Each row is a point on a landscape with many valleys, with its height.
From any point a ball rolls to the lowest of the 2 points nearest to it. It stops when none of these is lower. Distance is the straight distance between rows; heights are no part of it.
<400>: [102 200 156 101 123 132  78 157 132 145 142  83 137 103 166 106 155 106
  60 120 107 120 108 101 159]  (h 1.85)
<769>: [110 213  90 113 126 137 118 130  85 137 141 126  97 183 136 141 190  75
 112 152 138 147  89  97 162]  (h 3.95)
<1064>: [116  55 141 133  77  86 110 104 117 136  88 124 140  76 128 163 106 154
  73 107 139 153 147 181  89]  (h 4.79)
<940>: [188 100 121 147 126 104 120  70 144 148 114 167 149 171  58 101 155  95
  92  84 124 122 140 132 131]  (h 3.81)
<61>: [137  92  81 149 155 130 168 115  97 151  87 166 100 151 112 161 194 109
 132 144  89 165 132 173 113]  (h 5.52)
<622>: [139 101  92 125 130 116 112  59 127 112 140 162 185 130 140  69 113 108
 172  87 117  76 124 152 118]  (h 7.01)
<1042>: [144 111  92 119 165 103 123 146 102 131 110 117 133  94 127 215 123 137
 159 138 230 145 111  95 127]  (h 7.00)
<627>: [111 109  90 150 159 113 125  65 126  71 100 117 172 153 133 129 127 158
 167  89 200 101 129 125 119]  (h 7.78)
<666>: [115 108 128 157  82  80 138 148 138 133 136 123 122 146  95 169 121 158
  79 105 130  86 124 101 137]  (h 1.99)
<97>: [146 109 157  91 126 148 130 225 148 160 131 136 101  91 113 197  99  95
 151 184 112 126 123 144 100]  (h 3.38)
<137>: [123  75 106 168 112 141 112  97  98 133  94 159 123 137 115 160 135 138
 150 171 166 176 131 162  91]  (h 8.19)
<471>: [142 114  89 119 142 115 105 134 108 115 110 107 153 130 153 144 122 179
 141 116 224 144 128  88 138]  (h 6.87)
<841>: [137 100 115 116 117 124 140 137 150  94 120 112 153 153 135 139 114 203
 136  94 166 102 147  95 122]  (h 6.68)
<891>: [104 179 127 134 146 170 139  78 128  75 120 115 120 169 143  86 137 120
 169 140 141 156 135 121 136]  (h 6.11)
<927>: [117  86 161 125  99 172  89  90 122 157 110 141 126  88 121 127 161 103
 117 186  97 177 156 210  91]  (h 7.44)
<621>: [150 168  85  97 145 139 113 157  95 139 133 137 140 115 151 142 140  91
 167 152 179 150  84  81 154]  (h 4.46)
<64>: [ 74 195 123  99  80 176 133 115  97  91 126 108 117 198 171 115 136 136
 140 139 160 202  89 118 140]  (h 5.44)
<811>: [165 124 117  96 122  69 101 167 124 166  99 126 179  44 133 116  99 148
  74  93 124 145 106  99 119]  (h 3.28)
<1013>: [129 105 125 142  82 102  94 103 116 151 126 155 160 125 118 108 121 117
 102 114 126 109 114 130 122]  (h 5.55)
<111>: [112 125 139 161 143 111 141 101 134 129 144 143 102 128  94 157 141  80
 143 148 130  84 117 121 133]  (h 6.25)
<897>: [136  90 163 128 133 147 153 183 163 159 138 149  97  87  96 185 143  95
 142 175  83 114 146 167 108]  (h 4.02)
<39>: [128 133  88 162 110  61 100 107  93 161 144 153 157 132  94 121 136 102
  99  99 149 107  72 108 145]  (h 6.08)
<320>: [169 119 114 136 149 101 123  97 123 137  80 128 127 126  78 131 163 109
  99  98 144 134 129 120 128]  (h 2.17)
<809>: [140 169 118 150 133 158 147 157  91 137 153 169  81 144 136 101 114 107
 168 187 100 183 118 105 142]  (h 1.63)
<1072>: [156  86 120 108 109  72 136 138 115 180  97 132 146  75 125 116 119 131
  61 104  85 149 124 133 109]  (h 2.33)
<778>: [121 134 131 151 151 184 151 128 115 126 125 163  87 141 115 129 132 110
 189 202 121 202 126 148 116]  (h 0.67)
<676>: [139  74  93 119 148 102 155 108 124 126 101 150 154 114 136 165 121 140
 178 113 152 110 128 139  97]  (h 8.09)
<644>: [128 140 152 102 126 183 135  86 159  91 105 121 120 155 152  91 146 125
 160 144 109 140 168 144 109]  (h 6.38)
<584>: [153 158 128 180 163 114  77 120 134 143 124 140 148 153  75  65 154 132
  58  80 121 127 119 108 167]  (h 6.94)
<716>: [155 131 180 134 116 159 128 112 188 103 142 118 103 157  72 131 156 108
 100 126 119  86 183 121 148]  (h 7.61)
<774>: [144  81  85 145 120 137 144 131 110 128 129 163 127 143 135 154 125 151
 185 155 160 142 131 133 109]  (h 8.22)
<786>: [ 86 127 117 176 193  80 122  89  87 144 109  85 127 100 137 121 131 130
  71  82 134 146 112 147 142]  (h 2.18)
<103>: [136 137 117 120  89 162 164 132 144 100 178 159 109 183 115 124 126 105
 208 159 140 115 102 109 141]  (h 3.29)
<672>: [157 151 178 155 142 145  79 110 166 120 127 128 132 127  81  79 141 125
  76 110 133 102 156 114 150]  (h 7.32)
<1070>: [164 135 128  93 101 115  91 172 117 147  97 110 152  88 136 151 109 163
  95 111 155 145 132  97 120]  (h 3.98)
<857>: [124 158  74 113 120 114 122 154  88 136 170 144 151 133 172 142 100 132
 163 125 160 125  88  95 141]  (h 4.26)
<545>: [113 169  93 175 164 127 107 159 118  89 143 116 138 158 152  96 105 206
 124 110 166 136 129  85 167]  (h 7.54)
<680>: [175 110 165  77 144 149 126 157 181 112  91 103 119  77 101 186 142 104
 157 147 134 103 168 138 106]  (h 5.29)
<168>: [105 174 139 153 195 101 127 192 135 125 163 115 105  87 142 171  81 145
 138 129 149 106 129  91 145]  (h 2.39)
<233>: [102 186 163 116 109 160 151 173 167  67 176 101 125 156 145  76  70 170
 178 124 128 113 121  96 151]  (h 6.40)
<1087>: [103 156 106 115  81 131 146 135 110 120 187 150 130 160 158 125 105 109
 170 146 123 115  82 112 124]  (h 3.84)
<264>: [105 133 148 133 124 150 152 113 139 134 147 135  91 147 131 132 156  83
 142 163  83 109 128 150 129]  (h 5.95)
<1079>: [ 88 119 121 159 168  58 164 106 112 145 145  96 116 110 143 137 121 144
  72  61 117  98  98 136 138]  (h 1.17)
<968>: [158 116 183 109 122 139  94 165 170 128 115 114 137  63  98 159  88 122
 149 156 151 108 156 113 110]  (h 5.70)
<340>: [136 123 192 115  95 157 111 174 178 126 141 113 125 110 110 128  66 144
 130 157 116 105 169 120 113]  (h 5.98)
<278>: [139 193 126 160 182 141  92 143 113 135 130 125 111 147 134  58 138 142
  82 110 105 143 145 103 164]  (h 7.25)
<415>: [110  93  83 114 157  92 164  74 129 103  83 107 150 140 150 158 132 159
 140  70 154 121 130 155  91]  (h 7.94)
<127>: [144 116  99 157 161 129 167 130 114 123  93 150  77 180 108 138 154 148
 128 124 109 140 149 128 130]  (h 5.87)
<873>: [101 118 147 142 138  82 122 106 146 115 121  98 149  78 109 186 107 140
 108 101 179  89 113 121 119]  (h 3.37)
<735>: [146  80 125 105  96  86 116  93 132 159 107 120 180  92 156  66 105 145
  60  71  78 123 137 147 105]  (h 3.59)
<548>: [153 123  88 121 130  87 138 163  93 146 114 131 116 121 109 215 150 112
 132 143 188 125  83  84 139]  (h 6.85)
<838>: [150 118  58 110 124 105 166 115  93 160 109 165 121 168 119 165 196  87
 122 126 115 138  87 128 119]  (h 5.00)
<354>: [153 102  80 101 112 105 148  99 129 134 148 172 164 150 140  99 148  89
 160  98  77  76 112 144 124]  (h 6.59)
<976>: [123 153  98 147 117 148 130 155  88 122 138 152 119 173 181  79  94 189
 140 129 107 161 148 108 130]  (h 7.56)
<73>: [159  80  90 108  64 118 149  93 143 149 140 194 169 204 118 104 169 123
 122  96  81 111 128 147 129]  (h 5.97)
<1046>: [128 144 140  95  80 152 111 180 124 120 123 104 127 154 145 142  95 166
 114 143 158 145 127 101 121]  (h 4.58)
<446>: [186 156  95  92 173 134 105 163 132 127 128 125 144 120 114 121 156 112
 160 129 177 106 104  62 153]  (h 3.91)
<570>: [158 140 158  84 139 129 125 221 130 173 119 114 107  74 154 159  93 119
 119 150  93 130 138 112 114]  (h 2.56)
<159>: [ 81 135 153 129 154 106  97  85  81 159 112  60 130  68 172 122 138 114
  47 106 133 144 107 144 146]  (h 3.34)
<539>: [134 154 137 118 177 108 149 200 111 157 157 137 104  79 173 136  79 131
 137 122  91 107 134 105 129]  (h 1.78)
<763>: [151  82 128 121  65 130 114 115 129 153  97 158 159 141 141  88 130 154
  89 102  86 136 163 157 108]  (h 4.71)
<1031>: [129 111 157 142 158 127 147 122 145 108  86  85  70 101  97 187 158 128
 102 134 124 122 177 162 108]  (h 1.88)
<359>: [ 82  84 125 142 118 114 137  57 101 139 135 123 140 127 191  86 121 125
 112 109  81 109 128 184 117]  (h 5.09)
<729>: [114 139 151 163 161 107  84  98 116 123 146 137 160  69 145  67  75 115
 139 120 122 103 134 133 126]  (h 7.55)
<730>: [126 139 109 156 185 125 100  74 110  92 150 145 154 116 137  51 102 109
 173  98 115  90 134 143 135]  (h 7.31)
<915>: [ 85 102 146 138 101 150 142  70 130 123 169 142 121 132 164  95 121  99
 150 150  82 105 130 182 124]  (h 5.57)
<174>: [ 82 171 158 129 164 119  95 121 127 142 145  47 141  87 182  89 155 121
  46 109 114 110 108 137 183]  (h 3.13)
<1020>: [128 186 127 145 155 149 144 164  93 116 166 144  85 115 125 122  98 114
 196 177 158 175 102  84 163]  (h 2.20)
<25>: [147  77 134 125  41 139 133 157 168 143 164 167 158 179 105 134 110 148
 143 143  97  98 138 133 126]  (h 3.39)
<294>: [107 202 134  84 121 132 116 131 123 132 141  97 125 135 153 127 170  75
 112 130 125 106  90  98 149]  (h 3.14)
<128>: [124 142 124 105 189 118 158 152 101 154 136 116 101  92 195 105 128 110
 134 109  62 105 138 133 134]  (h 0.89)
<4>: [125 186 141 103  82 191 130  95 121  82 128 136 130 175 152  62 130 134
 170 146 151 204 101 112 142]  (h 5.80)
<220>: [179 176 124 106 196 131 107 150 158 116  97 106 148 124 110 105 172 121
 114  77 144 117 129  88 157]  (h 3.06)
<624>: [159  80 135 146  99 163  99 106 127 146 101 170 118 121  72 159 178 115
 121 177 127 177 149 180 106]  (h 7.88)
<314>: [122 105 168 117 127 196 132 117 172 119 103 128 110 127 139  97 134 134
 152 163  73 152 189 188 100]  (h 6.67)
<381>: [113 113 104 126 107  46 161 117 137 146 131  96 146 117 114 155 127 150
  46  70 118 113  97 114 120]  (h 0.94)
<514>: [157  88 121 136  72 170 144 124 159 126 180 188 143 187 105 109 131 125
 190 169 112 125 136 129 137]  (h 3.96)
<246>: [104 109 186 141 140 144  84  58 134 128 136  99 142  69 154  59 102  99
 120 138 116 105 144 161 128]  (h 7.82)
<231>: [104  77 158 142 113  74 100  92 140 116  97  98 165  73 102 135  89 163
  73  83 156 107 152 144 105]  (h 4.07)
<717>: [107 154  72 118 117 130 143 105  71 138 124 149 112 198 156 148 186  90
 138 144 132 149  88 125 130]  (h 4.48)
<1014>: [119 108 138 166  87 119 149 153 144 136 167 150 103 177 102 147 112 151
 110 129  99  86 154 112 139]  (h 2.62)
<361>: [ 87 106 149 152 106 183 165 138 126 107 126 139  94 156 103 156 122 147
 186 193 138 210 116 172 101]  (h 1.67)
<1061>: [100 149  88 183 180 114 118  90 115  75 140 120 140 173 119 116 128 176
 155 105 195 116 118 114 147]  (h 7.66)
<142>: [105  84 175  83  95 200 112 132 155 144 122 116 138  91 125 136 134 113
 143 182  92 167 150 212  80]  (h 7.04)
<578>: [ 98 128 187 107 128 168 151 119 164  98 114  77  58 130 106 188 154 122
 116 160 119 126 174 185 112]  (h 2.73)
<372>: [ 74 115 169 148 120 181 172 128 149 103 127 117  69 158 116 170 126 148
 147 179 117 163 157 180 101]  (h 2.43)
<619>: [130 185 111 136 167 163 118 170 107 122 130 116 112 140 159  88 116 164
 124 144 135 175 145  89 158]  (h 7.42)
<956>: [199  66 112 135  77 127 130 104 157 145 139 192 164 187  73 126 167 130
 109 104 124 124 157 132 146]  (h 5.12)
<911>: [144 167 127  83 199 118 128 156 126 140 102  91 138  80 166 106 156 116
 109  92 101 120 133 110 146]  (h 2.03)
<63>: [105 163 186  93  95 165 134 169 164 106 152 105 130 121 158  93  67 135
 167 145 111 135 133 125 120]  (h 6.23)
<1069>: [125 170 156 139 112 150 149 149 144  84 185 128 105 142  95 118 100 118
 209 170 181 138  79  83 167]  (h 2.70)
<450>: [173  87 165  88 112 159 137 157 191 139 114 130 117 104  71 176 169  99
 142 157  86 117 172 168 114]  (h 4.68)
<1066>: [108 145 139 128 130 143 146 164 179  83 152 101 133 153 131 128  97 188
 146 112 132  72 152  94 131]  (h 6.54)
<286>: [106  86 105 120 120  88 136  90  99 149 109 125 178 107 195  78 102 158
 102  67  96 131 131 163 101]  (h 4.45)
<43>: [ 70 200 143  89  97 157 146 175 124 102 146  78 125 163 161 137  90 152
 137 145 159 168  98 106 140]  (h 5.03)
<180>: [143 119 124 127 141  93 136 125 123 150 111 137 109 103  75 208 165  57
 140 154 154 103  96 119 128]  (h 6.57)
<954>: [ 96 132 156 157 158 107 144 151 130 120 141 110 110  99 122 202  86 156
 132 118 164  93 137 115 118]  (h 2.86)
<388>: [114 106 113 169 115 142 152 137 107 128 149 175 100 165 151  97  92 163
 154 162  80 141 165 151 117]  (h 7.71)
<705>: [160 135 109 161 141  66 101 114 124 164 138 141 153 120  71  73 146  96
  56  78 113 125  81 111 150]  (h 6.53)
<845>: [150 138 138 105 140 109 131 134 136 124  85  87 111  93 103 170 159 108
  86 106 131 119 134 126 120]  (h 0.54)

Where does a ball stop that starts at each point below?
<471> | <128>
<680> | <128>
<415> | <1072>
<624> | <1072>
<548> | <1072>
<976> | <1072>

Call two points neighbours if one is among the 2 nearest of the other. Go from one point of each pair to the other, from neighbour to neighbour, staying as low as possible. Name the highest point that can't be avoided.
<128> and <103> | <621>
<400> and <845> | <514>
<103> and <1072> | <1064>
<845> and <778> | <578>
<400> and <381> | <159>
